Points, in no order, along strands that fork, close into loops and pass close to each other.
Two points are linked if the straight distance between their rows is under 117. Some points are linked to none.
K_404: [ -3 -29 -30 -15  52  13   6  17  10  15 -11 -58 -24  18 -25  34  28  -5
  42 -20   3  37 -47  28 -26 -19  31   6  19  24 -12  14  38  16 -53 -41]
K_406: [-10  -3  12 -11   3 -12  18  -3 -26  -1  28  13 -10 -13  -8  -7 -19   2
 -12  -2 -20  17  -2 -22 -11 -13  -9   5   1  -4 -10  -9 -13 -14  21 -17]
K_991: [-39 -25  17 -38  18   6  41 -13  -5  34   4 -44 -26 -22 -54 -17  -7   9
  11  30   6 -23 -31 -11 -16 -21  10 -47  32 -32  -4   1 -32  18 -28 -15]
K_755: [-48 -29  17  11   6 -30  36 -28  -6   3   1 -57  -2  28 -16  14  -9  -5
   8  20 -18  37 -60  20  17  -3  -5 -16  17  30  36 -20 -14 -19  15 -24]
K_717: [-18 -37  23  -8  11  -7 -27 -61 -33 -18  20 -24  44  28  29  19  -4  12
 -42 -30 -12  -2 -11 -20  44  25  -3 -28  -2  -8  28  27  25   5  22  22]
K_431: [-17   8 -41 -51 -73   6   1  13 -28  -8 -12 -18  25  39 -53 -11   3  40
  58  65  -2  -4  16  -7  29 -10 -24 -63  -2 -28 -12 -13 -41  19 -26  -1]
K_235: [-15 -20 -45 -37  10  17  21   6   3  25 -13 -56 -20  21 -52   1   9  22
  54  38 -15 -16 -51 -14 -30 -32   6 -22  43   8 -26 -14  -4  16 -42 -29]
K_846: [-21 -42  -7 -24 -11 -21 -12   3   5  39   9 -12  13  -9 -32   8   9  14
   6  -1  39 -49  31  44  -3  -7  57 -24 -24 -34   2  38   6  16  22  55]
K_964: [-21 -53  41 -39  -8  15  17 -24 -47  -5   7 -25  22   2  19  21 -41   4
 -20 -10 -30  23  14  19  -1 -13  21  -6 -14 -13  23 -16 -13  12   4 -33]
K_877: [  0 -21   6  15 -66 -13   6  24 -29 -15  28  25  13 -30   3  -9  -7   2
   5  16  44 -30  87  45  16  -2  19 -27 -42 -20  23 -16 -29   2  39  45]
K_546: [-12 -46  27 -23  41  47  -9  21 -17 -17  10  -9 -33   4  39  34 -22  -2
 -44 -67 -33  45  -3  -8 -20   0  31   7   8 -14 -31  12  42   7 -18 -66]
K_333: [ -7  -1  -4   9  65   2 -11  44  19  28  11  -6 -41 -15  -8   8  20 -20
  -1 -46   1  30 -29  -4 -20   2  14  22  30  11 -38   4  25  10 -34 -26]
K_911: [ 36  69 -39  -2 -29   1  -6  13  27   3 -11  50 -21 -12  -8 -36   9  16
  33  55   3 -29  13 -40 -11  -5 -45 -16  21 -14 -40 -12 -30  -6 -23  -3]
K_626: [-11  -7 -27 -19 -50 -27  -2  19 -30 -30   2  -2  24  37  -8  10  -7  16
  10  35 -29  40   0   4  34  -8 -28  -6  -8  18  18 -30 -25 -15  -5 -32]
K_634: [ -9  20  28  26 -38 -10  41 -43 -18 -14 -10  -5 -11 -43  45 -16 -32  -7
 -20   7 -36   3   8  -1  -2 -11 -13  14  -2  38  27 -25 -21 -20  55  -9]
K_230: [ -5   0 -13  21  56 -16 -22   9  33  28 -21 -30 -20  21 -36  19  52 -21
  38 -14  19  30 -72  18 -12 -10   6  18  22  34  -7  14  36 -12 -41   4]
K_434: [-17  -2  21 -40 -37 -22  48  25  -8  23  32  16 -10 -36 -11 -55 -36  11
  -2  35  16 -22  16 -16  -4 -35   1 -17  14 -18 -17 -24 -30 -11  17   9]
K_486: [-27 -15  28 -40  69  31  21  34  17  35   1 -13 -44   0 -43  -2 -12   3
   2  10  -5  -3 -31 -28 -10  -5  -2 -17  33 -23 -41 -13 -10  15 -58 -47]
K_577: [  7  26  41  56 -13 -18  12 -53 -11 -31   5   8  -6 -30  55   2 -55 -14
 -46 -14 -45   2  14 -37   6   9 -35  23   8  23  40 -15  -6 -37  52  -3]
K_599: [-21 -12 -22 -14  -1   6  54  15  -6  21 -19 -59 -37   5 -30   5  -6  14
  61  49 -26   9 -49  14 -28 -15  13 -11  28  37   8 -36 -30  -4 -28 -36]
K_156: [ 33   6  33  60  18  -7 -10  20  35  11  -8   1  -1 -16   6  20  13 -37
 -17 -28  57   3   0  47 -28  37  15  18 -13   2  45  23   1   3   7  36]
K_838: [ -4  16  12  -3  61  20 -11  45  54   8  -2   3 -36  34 -23  29   2 -11
   2 -12 -16  40 -26 -13   2  16 -12  23  19   0 -23  -3  13  16 -57 -56]
K_701: [  8  24  -1   3  25  -6 -27  39  12  22  32  53 -17 -22   1 -20  -3  -3
 -26 -30   7   5  11 -41 -16  16 -21  28  -2 -27 -53  14  20  -3 -13   1]
K_314: [ -1   8 -57 -63 -45   7   9  12 -30  -3 -18 -16  24  28 -46 -27  -7  47
  41  74 -31 -35  -8 -41  -4 -39 -16 -47  22 -23 -44 -12 -32  17 -14  -9]
K_774: [-20 -38 -25 -45  20  13  18  -7 -30   6 -16 -62 -22   8  -6  16  12  -4
  37 -12 -40  33 -43  16 -30 -30  32   0  18  31  -9 -10  20   7 -22 -49]
K_198: [ -6 -11 -44 -32 -11  -6 -17  -5   4  10 -14 -40   9  44 -42  13  33  18
  34   6  -5   4 -23  13  14 -16   3 -20 -10  -4 -13  18  13  16 -29   5]
K_533: [-33  27   9  -5 -28   1  28  -2  12  26  30  25  -3 -28 -32 -56 -19   5
  -3  48   2 -32   6 -51   8 -23 -19 -33  32 -38 -38 -19 -31 -12  21  11]
K_501: [-18 -15   0 -22  13  23  42 -24 -28  -9 -19 -65 -18  21   5  23  -8  21
  32  31 -45  19 -45   3 -17 -22  15 -19  20   8  15 -29 -34   8 -23 -53]
K_603: [ 43  15 -44 -27  -4  26   0  10 -30 -24 -16  12 -27  -8  33 -25  -9  16
  34   2 -35  -1  19 -23 -56 -16  11  18  -2   3 -43   1   2  16 -20 -35]
K_73: [-13  27 -41 -33 -55 -19  42  43   2   8   6  29  -8 -23  -7 -50  -6   7
  36  42 -22 -20   1 -12  -9 -45 -25  -8  24  23 -36 -55 -16 -18   5  -2]
K_959: [ 12  -6  10 -10 -14   6  -3 -54 -42 -32  15  23  13 -15  48 -13 -24  19
 -35 -13 -21 -24  61 -46  -5  -2   5   9 -30 -12   5   5  13   5  41  -1]
K_736: [ 12   5  19  32   1 -22  11  -7  11  13  15  20  -1 -46  29 -31  12 -30
  -9 -34  -6 -16  13   1 -35 -26  31  31   6  13  -5   7  24 -23  50  41]
K_759: [-42  -3 -13  -7 -38 -29  13 -36 -13  -7 -13 -40  39  60 -50   0  14  13
  33  55   1  10 -40  18  55 -10 -14 -58  10  -4  54 -14 -15 -14   4  30]
K_99: [ 18  16   5  19   5  23  26  16  10   9 -14  -2 -38 -34  21  -2  -5 -14
  22   7  18  -6  15  21 -37  15  21  20  -3  -6 -14 -15 -28  31 -31 -21]
K_261: [-39 -17  13  -2 -19 -27  21 -48   1  13  -2 -44  20  38 -20  -4   7  19
   0  25 -23   3 -45  18  37 -14   0 -36  12  23  25  -6  -3 -18  37  24]
K_826: [ -3  -4 -26 -23  21  16 -16 -42  -4  -4  -5 -34   4  41  -5   7  34  24
  15   8 -16  15 -27 -27   5  -4  12 -30   4  -8   7  26   8  17 -17 -25]
K_356: [ -9   0  11  -2 -20   0   0  42  12   0   3  -1   7  18 -57   9   6   8
  12  39  45  -7  29   5  42  27 -16 -45 -34 -61   1  -3 -39  25 -39  13]
K_946: [-17 -52  24  27   0 -19  -7 -11 -33  -2  16 -15  32 -16  34  39  -8 -14
 -43 -53  14  15  13  31  24  21  27  14 -27  26  40  11  45  -1  32  32]
K_349: [ -8  -3 -11 -18 -41 -30  45  39  -4  22  16  25 -16 -58   0 -46 -13 -17
  24   7  -2 -18  14  14 -18 -33   9  15  17  12 -25 -31 -12 -17  22  13]
K_64: [ 59  56 -31  12  16  30 -28  90  44 -11 -32  81 -40   0   5 -20   6 -11
  19 -10   1  23  26  25 -24  21 -13  77  -7  -6 -42  12  26  28 -58 -27]
K_898: [  0  14  -3 -11   2   7 -27  -5   2 -14  24  22  11   1   1  -7  -1  11
 -22  -1 -12  17  13 -47   0   0 -18  18   0 -10 -35   7   5 -11 -18 -23]
K_463: [-35 -41  68  33  -1  -2  41 -80  -1  14   8 -44   4 -41  29  14 -20 -12
 -26  -3   1  -8 -16  20  21   7  17 -28  12   0  45 -31 -15   6  53  30]
K_326: [ -8 -14  18  22 -35   1  44 -16 -29   4   1  -5   0 -40  21   3 -23  -4
  -4  18  22 -37  77  54   7 -10  48 -34 -40  -9  42 -17 -34  15  58  44]
K_937: [-10 -53  18 -48   0  27 -28 -38 -51 -15  17 -27  56  58   5  28 -17  25
 -18 -10 -18  11  -7 -12  34   7  -1 -26 -15 -20  26  27  15  20   2 -10]
K_756: [ 53  13 -20  14  -7  26 -39 -32   0 -30 -25   0   8  32  36  37  22   7
   6 -25  25  -6  43  24  -5  43  17  17 -43   0  20  44  24  34 -14 -10]
K_26: [ 24  26   2 -10  18  55  36  37  27  22 -15  29 -69 -30  14  -8 -23  -5
  32  15   6 -19  38  -7 -46  14   4  15   1 -19 -54 -20 -28  37 -51 -52]
K_181: [ 14  39  -3  44  14 -10  24  16   7  17 -15  -5 -29  -3  12   9  -1 -28
  22   2 -23  27 -30  21 -28  -4   2  29  18  62  19 -46 -23 -10 -21 -39]
K_728: [-16  26  33  36  26 -26  43  33  15  36  -1  12 -35 -47  -6  -4 -34 -31
  16   8 -42  40 -53  12 -16 -12  -8  31  28  51  -8 -64 -33 -21   1 -23]
K_312: [-19 -33  -6 -53 -12  -2  23  -1 -13  32  13 -33   6   2 -37 -28  10  15
  17  28   4 -29   7  -3   8 -27  11 -47  -2 -30  -8   3 -19  13  -7  18]
K_994: [-33 -12  21   0  15 -32  -4 -32   4   2  35  -6  12   6  -6 -18  -6 -12
 -38 -19 -27  14 -28 -36   7 -13  -9 -11  27  -5  -1   7  10 -19  34  10]
K_692: [ 10  27  17  53  39 -18  -5  15  63  38  -3   4 -21  -4 -32  -2  42 -26
  19 -11  36  19 -62  28 -13   9   7  25  31  15  13  12  10 -13 -18  19]
K_33: [ 19  12   6   8 -32   3  -1   3 -12 -27   3  18   9  -9  21   8 -17   0
  -8   0  26  -1  48   6   8   5  -6   9 -33 -11  14  -9 -19   8   2   5]
K_797: [-15 -37  10 -31  63  39  22  -9  11  41  -4 -50 -39  -3 -44   3   9   4
  23  12  10 -12 -38 -16 -33   2  41 -40  36 -36 -17   6  -9  32 -57 -23]
K_969: [ -7 -32 -24 -27 -31  -9  48  14  -8  40 -11 -45 -11 -10 -49 -11  16  13
  47  49  22 -29   4  40  -4 -15  22 -33  13 -19   3  -5 -21  28 -29  23]
K_304: [ 19   2  24  46  19  -5  26  12  14   9 -20 -13 -19 -40  21  14  10 -31
   1 -13  27   8  17  48 -17  19  17  16 -26  19  14 -23 -18  16   3  12]
K_894: [ 33  48  24  54  20  -2  -6  -9  62  17  -3  27  -2 -19   4  -4  19 -10
  -2  -8  42  -1 -15   3 -14  27  -5   9   5   6  26  16  -9  -8  -5  36]
K_450: [ -3  21  38  52 -37 -29   2 -15   5 -46   7  41  15  -4  32   1 -49  -9
 -42  12 -17  21  27 -30  47  27 -60  28   7  38  49 -25  -3 -45  45   4]
K_880: [-11  58 -10  37  -8 -17 -15 -17  26 -12 -17  14   3  31  -2  -3  -2   0
   4  31 -39  22 -32 -22   8   8 -46  15  20  41  10 -28 -28 -27  10 -32]
K_666: [ 15 -17  25  55  -4 -28   3  -4 -19  -8  -3  16  19 -44  45  23 -13 -25
 -45 -47  12   2  26  28   3  13  19  34 -35  11  53  -4  12 -18  49  41]
K_428: [  0 -24   4 -40 -12  21  10   5 -37 -40  -5  -5  -1  22  44  22 -30   8
 -18 -12 -35  32  18  -7  -5   3  -2   7 -16   0  -1 -19   0  20 -15 -55]
K_421: [-13  12  11 -16  22  50 -15 -16   9 -45 -35 -23   0  59   7  38 -10  24
  -1  17 -27  29 -23 -27  24  24 -33 -15  -5 -19  -3  -2 -25  17 -53 -74]
K_694: [ 12 -27 -17  11 -10 -31 -25   3 -12  11  11  20   9 -38  47   0  22 -32
 -22 -62  -1  -4  -6  16 -17 -21  35  43  -4  25  -9  33  64 -25  64  57]
K_808: [ -3 -25 -16 -20 -56 -40  -6  19 -36 -35  27   5  39  18  13  12 -25  -1
  -4  -5 -14  36  24  11  29  -7 -12  20 -34  33  11  -4  10 -20  16   1]
K_524: [  8 -24  10 -30   6  17 -22 -47 -41  -7  -3 -21  31  32  -5  24   4  25
  -6   2  11  -9  33  -2  24  16  14 -46 -28 -33  18  39   8  39 -23   8]
K_40: [-44 -40 -11  -8  -9 -33   4 -40  -5   9  13 -22  22  13  -8 -27  -1  -6
 -13 -15 -25  -1 -54  -6  26 -46  -4   3  26  18   1  -1  24 -35  50  28]
K_109: [ 19 -15 -21  14 -39 -36 -34  -2  -3  12  14  26  30  -8  19 -11  17 -14
 -13 -46  21 -23  27  32  19 -14  36  25 -16   9  15  38  50 -29  64  90]
K_164: [ -9  -6   0  -9 -40 -18   2 -27  -6  14  11  33  24 -17  -2 -30   6 -21
 -15 -17  18 -49  46  29  23 -29  30   3 -15 -10   0  26  13 -18  94  84]
K_784: [  4   0  13  41  15  -6  16 -19  13   5 -12 -56 -11   2   9  29  17 -17
  19   0  12  25 -22  39  -5  11  10   7 -12  34  34  -3  -6   6 -16   5]
K_787: [  3  -8  -9 -43  -9  36 -36   9 -23 -49 -15   2  18  47   5  29 -18  23
 -19  11 -29  26  15 -24  29   9 -31   3 -27 -17  -7   4   6  -2 -24 -60]
K_608: [ 18  24  -8  -8  48  47  -9  31  38  15 -11  12 -43  -6 -12  -1   8   4
  29  10  14 -21  11 -28 -25  23 -15  -1  -2 -37 -39  11 -17  20 -48 -39]
K_308: [  4  47  -4  36  17 -15 -11  46  29  -1   4  46 -11  16 -24  -1  -2 -16
  -4  33 -17  38 -28 -17   2  13 -52  36  27  36  -6 -39 -20 -17 -18 -32]
K_482: [ 20  41 -37 -29  44  29   1  57  35   9 -23   8 -33  21 -22 -14  -7  23
  43  34   3 -20 -14 -20 -18   2 -22   4  17  -7 -61 -22 -19  14 -84 -52]
K_782: [ 38  13  -6  22   8  19 -40  55  36 -39 -40  36 -10  36  20  40  23 -14
  -7 -39  22  38   1  41  14  30 -11  71 -29  13   6  22  18  17 -41 -33]
K_17: [-22  11  36  44  36 -29  15  80  23  37  24  29 -19 -33 -32  -6 -42 -31
  -3  -3 -13  50 -33  13   0  -6 -24  29  32  19 -28 -55  -7 -27 -20  -7]
K_823: [ 33  37 -29  10 -44   2  29  -7  17   9 -16  22  -1 -18   6 -49  19 -13
  40  25  31 -44  46  47 -15 -26  24   5 -20  13   0   9 -25   3  39  53]
K_149: [  1   6  16  21 -14 -16 -29 -18   1 -62   3   8  35  44  25  51 -18   1
 -38 -15 -23  40  -5  -1  53  51 -56  17 -12  36  47   6  19 -37 -15 -33]
K_610: [ 36 -15  13  39 -21 -27  23  69  -1   8   4  51 -18 -68  19  -6 -21 -26
  -9 -19  35 -35  52  65 -46  17  46  15 -32  -8  -1 -14 -20  13  31  46]
K_817: [-21 -39  46 -36  51  40  -6 -28 -36 -17  18  -8   1  12  47  12 -35  10
 -56 -37 -30  19  11 -39  -8   8   8   2  13 -27 -14  11  -4  18 -13 -64]
K_858: [ 23  67 -32  11 -22  -6 -17  38  32 -11 -14  51   1  13 -27 -23  15   6
  35  41  -2   6  -8 -11 -10   5 -42  21  17  20 -22 -14 -11 -20 -31  -4]
K_274: [  6  -1  14  50  37  -7 -46  17  12   9  11   9   4 -35  25  14  12 -31
 -51 -79  20   3 -16 -15 -10  28  13  36  16   1   1  23  49 -27  24  35]
K_365: [ 42  44 -29  19 -17 -24 -42   4  29   3 -14  38  31  24 -11 -14  35  -9
   8  12  40 -15   6  -6   6  22 -18   4 -16 -10  14  44  23   2 -14  43]
K_754: [-22 -67  -4 -14  -4 -23 -30 -13 -45 -11  28 -14  28 -11  38  19  -6  -6
 -50 -63 -17  15  -2   1  15  -8  20  19 -10  17  12   4  68 -16  30  13]
K_903: [-17  44  12  17  37  39 -13  10  36  -8 -14  -2  -5  41 -24  27   4  -3
   8  16   4  17 -14 -24  29  25 -39   6  -5 -20 -14 -14 -20  11 -54 -47]
K_283: [ -3   6  10  15  57   1  -5  75  17  25  10  20 -44 -20  -6  -5 -17 -31
  -6 -27 -22  48 -30   3 -21 -18 -21  49  31  25 -46 -27  15 -20 -38 -45]
K_275: [  2  -6  23  50  30 -15 -33 -10  30  -2  12   5   8  -3  14  25   7 -27
 -28 -58  -8  33 -50 -19   2  14 -31  22   9  25  19  25  32 -34  10  14]
K_31: [ 17  11  50  18   9  21  -8 -34 -17 -33   9  33 -13 -40  44   0 -33   4
 -67 -20  -1 -13  65 -36  -1  23  -3  19 -26 -36   1  -5  -5   4  13 -17]
K_548: [ 16 -25  -1  -7 -46 -28   8  69 -15  11  29  49   4 -59 -30 -22  -9 -11
  -7   3  49 -34  71  49 -14  -1  29   2 -28 -16  -5   4 -24   2  30  58]
K_859: [  2 -39 -18 -65   8  20   3  -8 -16  29 -13 -53  20  35 -58   8  21  17
  33  11  13 -17  -8   1  15  -7  19 -59   8 -38  -1  25  -2  37 -53   2]
K_571: [ -7  22 -27  -6  49  17 -25 -30   7 -13 -24 -31  -3  59  -6  31  37  10
  26   8 -36  29 -56 -36 -18   7  -7   3  23  28  -6   3   4  -7 -38 -48]
K_440: [ 10  27   6  26 -27   0  27 -26  12  28  -4  18   3 -41  19 -48  14 -12
   1   1  45 -69  55  42  -4 -23  37 -11 -23 -15  18   6 -17   3  80  72]
K_642: [-10 -33  78   8  31  30  -5 -52 -27 -36   9  -1   4  -3  48  33 -51  -6
 -69 -33 -34  15   9 -32  12  33   3   1  -9 -13  22  -8   2  23   9 -37]
K_976: [  3  37 -59 -17 -55  -2  22 -24  11   0 -33   2  -1   9   1 -50  22   1
  56  44   3 -33  11  17   4 -46  -8 -13   4  20   0   0 -12   0  36  28]
K_753: [-29  -7   4 -43  24  24  -9 -29 -15   6  -6 -20  -4  41 -41  -6  -9  31
  -7  39 -41  -7 -61 -69   1 -14 -13 -42  43 -23 -29 -12 -32  10 -21 -38]
K_456: [  9  -5 -10  26 -40 -26 -21   0 -10 -42   5  21  48  23  24  20  -6  -7
 -29 -22  -2  28  11   5  41  31 -44  35 -27  32  41   3  31 -37  18  15]
K_443: [-26   5  54  25 -23  13  59 -80 -17  -5   1 -37  -8 -26  33 -14 -29   8
 -18  27 -31  -3  -9  -1  22  -6 -16 -29  18   8  42 -28 -39  -6  48   2]
K_338: [-19  -3  14   4  -9   5 -19 -48  -8 -21  -3 -29  35  58  -4  25   2  20
  -7  25  -8   8 -26 -14  53  22 -38 -33  12 -16  34  -5 -22   9  -4  -9]
K_381: [-17 -17  29  -8 -19   4  -6 -24 -11 -52   9 -14  44  66  16  41 -31  16
 -34   2 -11  32  -6   2  69  40 -51 -19 -27  -3  52   3   2  -1 -13 -22]
K_878: [-10  34 -28 -54   6  37   5  42  -6  -5 -23  -8 -10  31 -42   4 -20  27
  32  61 -14  -2 -15 -20   4  -4 -35 -12  13 -12 -43 -31 -38  14 -64 -61]
K_212: [-22  -9  11  -5 -14  -4  20  -3  -8 -15  -6 -40  15  34 -43  18  -7  24
  18  42  -7  28 -34   1  42   8 -36 -56   4 -19  30 -27 -37  -2 -22 -12]
K_339: [  9  22 -69 -43 -43  -3  21  32 -24   4 -28  27  -6  13 -33 -30   4  42
  57  74 -38 -30 -20 -21 -11 -39 -15 -15  34  15 -44 -44 -33  -3  -9 -20]
K_945: [ -4 -32   5  27  20 -22  -7 -13   8   4   2 -29  22  10   6  34  23 -18
  -5 -37   7  33 -38  26  14   9  -3   8   3  22  28  15  16 -25  -2  11]
K_401: [ 10  75 -35  -4  26  10   9  -4  24  20   2  34 -35 -19 -19 -41  15  22
  32  31  -6 -40  -6 -54 -36  -1 -17  -5  44 -16 -53 -10 -21   6 -26  -9]
K_128: [-25 -52  35 -44 -14  13   7 -54 -59  -2  20 -21  40   9  42  -4 -32  16
 -43 -26 -29   6  21  16  18 -27  18 -28  -7 -14  31  -1  11   6  47   1]
K_677: [ -5 -42 -15 -19  49  42 -40  49   4  -4   6 -16 -30  13  14  24  14 -10
  -2 -64  -4  35  -5   5 -11   7  34  21  -6 -26 -32  40  51  25 -33 -50]
K_955: [-15   1 -35 -20 -66 -17  14  44 -15 -21  -6   0  21  28 -42  -6   1  19
  36  47  15  22  30   3  40  -1 -41 -39 -22  -3   3 -17 -35  -7 -15   9]
K_90: [-14 -38  54  -4  10   3  -3 -67 -47 -36  22 -11  42  -9  59  25 -38  16
 -55 -27 -17   8  13  -8  28  21 -10 -13 -19   2  43  -9  22   6  33  -3]
K_245: [-10  29  -8  17  18 -18  15  -7  26  30   7 -12 -15  -3 -34 -30  15  -5
  16  18   4 -12 -42  -7  -2 -26 -18 -15  29  11  -3 -22 -11 -10  -1   0]
K_390: [-28   3  10 -18  -7 -15  16 -44  41  44   3  -6   2 -17 -49 -54  35   0
  11  25  27 -65  -5  -6  18 -29  12 -46  13 -37 -13  30   0   1  48  55]
K_70: [ 13  18  31  58 -28 -29   9   9   6 -21   8  40  17 -41  30  -4 -21 -33
 -47 -18   2  11  14   2   8  26 -21  45 -11  38  50 -13   5 -33  30  30]
K_970: [ 16  -7   0 -28  24  -3 -37  55  13  23  36  41  -7 -48 -21 -18  20 -15
 -20 -22  47 -33  24 -14 -30  11  24   5  -8 -34 -62  20  20  11  -8  19]
K_889: [ 14 -43 -45 -41  22   9 -31  55   2  -2   2  -8 -14  17  -7  17  20  -8
  19 -43   3  15  -3  10 -22  -4  22  26 -13  -6 -61  35  35  16 -41  -5]
K_916: [ 10  -6   8   2  19   7  -5 -44  -1  22   2 -25  -5 -23  -2   5  28  11
   9   1  39 -58  27  31 -14   1  54 -30 -28 -20  13  34   2  29  21  48]
K_256: [ -1 -30  17  27  -4 -11  20 -23 -11  11  -1 -21  -5 -28  16  31  10   3
   2 -19  37 -31  41  76 -18  -7  67 -19 -30   1  31   7  -6  23  41  48]
K_749: [ -4   9  38  21 -47  -5  -1 -30 -20 -45   5  12  26  -8  24  -3 -35  10
 -34  10   5   2  40  -9  43  25 -30  -7 -20  -1  46 -15 -12 -20  17  16]
K_361: [ 15 -23  11  25   6 -12   8  30   4  30  14  18 -18 -63   8  -6   1 -23
 -16 -38  34 -25  35  33 -44 -11  51  20 -21  -6 -12   7   0  -1  41  42]
K_9: [  8  -8   2   1 -31  -1 -30  -1 -21 -33  22  44  30  -6  21 -13 -23  10
 -34 -21  13 -10  53 -23   0   6 -12  17 -41 -11  -1  23  22 -16  35  19]
K_835: [ 11 -15  41  29  22   4 -26 -16 -22 -21  22  26   1 -43  46  18 -19  -8
 -73 -24  19 -41  55 -17   7  27  12  21 -28 -34  15  20  14   2  44  44]
K_513: [-25  23 -29 -21 -24  -3  34 -21   4  16 -21 -24  -6  -5 -29 -33  20  11
  49  48 -15 -29 -35   0   1 -48 -11 -29  27   6   3 -11 -24 -12  16  10]
K_324: [  0 -11 -45 -62 -11  11  33  67  -7   1 -12 -23 -12  25 -51  -9   2  23
  59  34  -3  -2 -10  -2  -9 -17  -1  -4  27  -6 -38 -35 -11  14 -56 -39]
K_686: [ 24   0 -31  -7   5  15 -20  13  -2 -17 -16  -5   0  25   7  17  23  -7
  17 -36  29  14   4  16 -15  18  18   9 -35   3 -13  36  21  19 -32 -10]
K_79: [ -2  45 -22  -7  19 -14   9  -2  33  31  -3  24 -20 -13 -26 -45  26  -1
  35  36  -2 -30 -45 -35 -37 -32 -16  -1  54   8 -35   1  13 -21   2  -2]
K_785: [-13  31 -24   5  25   8 -29 -16   7 -32 -23   3   1  65  -8  33  12  11
  -1  31 -46  41 -48 -38   0  15 -38  27  24  43 -10 -25 -24 -15 -17 -65]
K_588: [ 37  33   0  45  22  -4 -41 -43  39   4  -8  25  26   1  35  -9  34 -20
 -37 -49  30 -29   2 -10 -12  15   8  18   8  18  24  53  40 -10  39  66]
K_257: [ 24  10 -24  -7 -15   8 -41 -50  -3 -30  -5  -2  35  35  16  11  24  33
   2  -7   5 -18  32  -7  22  15  -9  -7 -30  -9  18  43  18  11  -6   9]
K_337: [ 50  35 -24  42  15 -10 -55 -11  32   1   0  24  25   9  10  -5  60 -11
  -9 -29  42 -13   3   7 -20  36   7  19  -9  -4   0  68  54  -5  -6  58]
K_926: [  1 -36  47  34  43   5 -42  15  -6  -9  16  22  -7 -32  34  42 -14 -15
 -82 -73  30 -23  13  -6  -6  42  21  26 -24 -21   0  21  44 -16  32  18]
K_169: [ -6  28  -3  15   2  10  10 -43  31  28  -6  -4  -6 -21  -3 -33  35  -4
  12  18  36 -56  22   5   3  -1  18 -29  -6 -30   4  27  -3   7  41  64]
K_639: [ -6 -46 -12 -34 -28 -14 -29  -5 -33 -10  27  12  37  -8  22   0   0   1
 -35 -41  -5   8  29 -16  -2 -26  24  16 -25  -3 -19  19  38  -1  44  34]
K_531: [ 16 -34 -18 -42  26  12 -49  57  19  15   7  25  -9   0 -20   2  17   6
  -6 -37  36  -3  21 -11  -4  11  23   1 -14 -44 -55  49  36  14 -31  -7]
K_936: [ 18  33 -12  24 -41 -29   0   6  18  -9   8  19  31  -1   5 -29  10  -3
   2  18  34   1  22   2  31   4 -17 -13 -18   4  26   8   1 -13  26  39]
K_641: [ 67  25 -35  21  -1  11 -16  23   1   9 -12  47 -31 -37  33 -15  12  -8
  21 -29  13  -8  30  26 -60   4  44  42 -13  15 -17  19  24  12 -12  17]
K_247: [ 36  76 -23  44  20   5   9 -10  32  17 -51   5 -26   0  26  -3  29 -19
  44  12 -29  22 -50  15 -47 -14  -6  28  32  53  19 -15 -10 -11 -21 -22]

A piece is all that can be reached along the links. How many separate loops has the piece of each point below (a circle has one, a figure eight two, a Y none), and how many tips (points with one link)?
K_169: loops 1, tips 4
K_755: loops 1, tips 3
K_235: loops 2, tips 2

How many points has the smallest loop of links through each point below? Write 0 if it is on no loop.
K_754: 9
K_889: 12
K_230: 16
K_169: 13
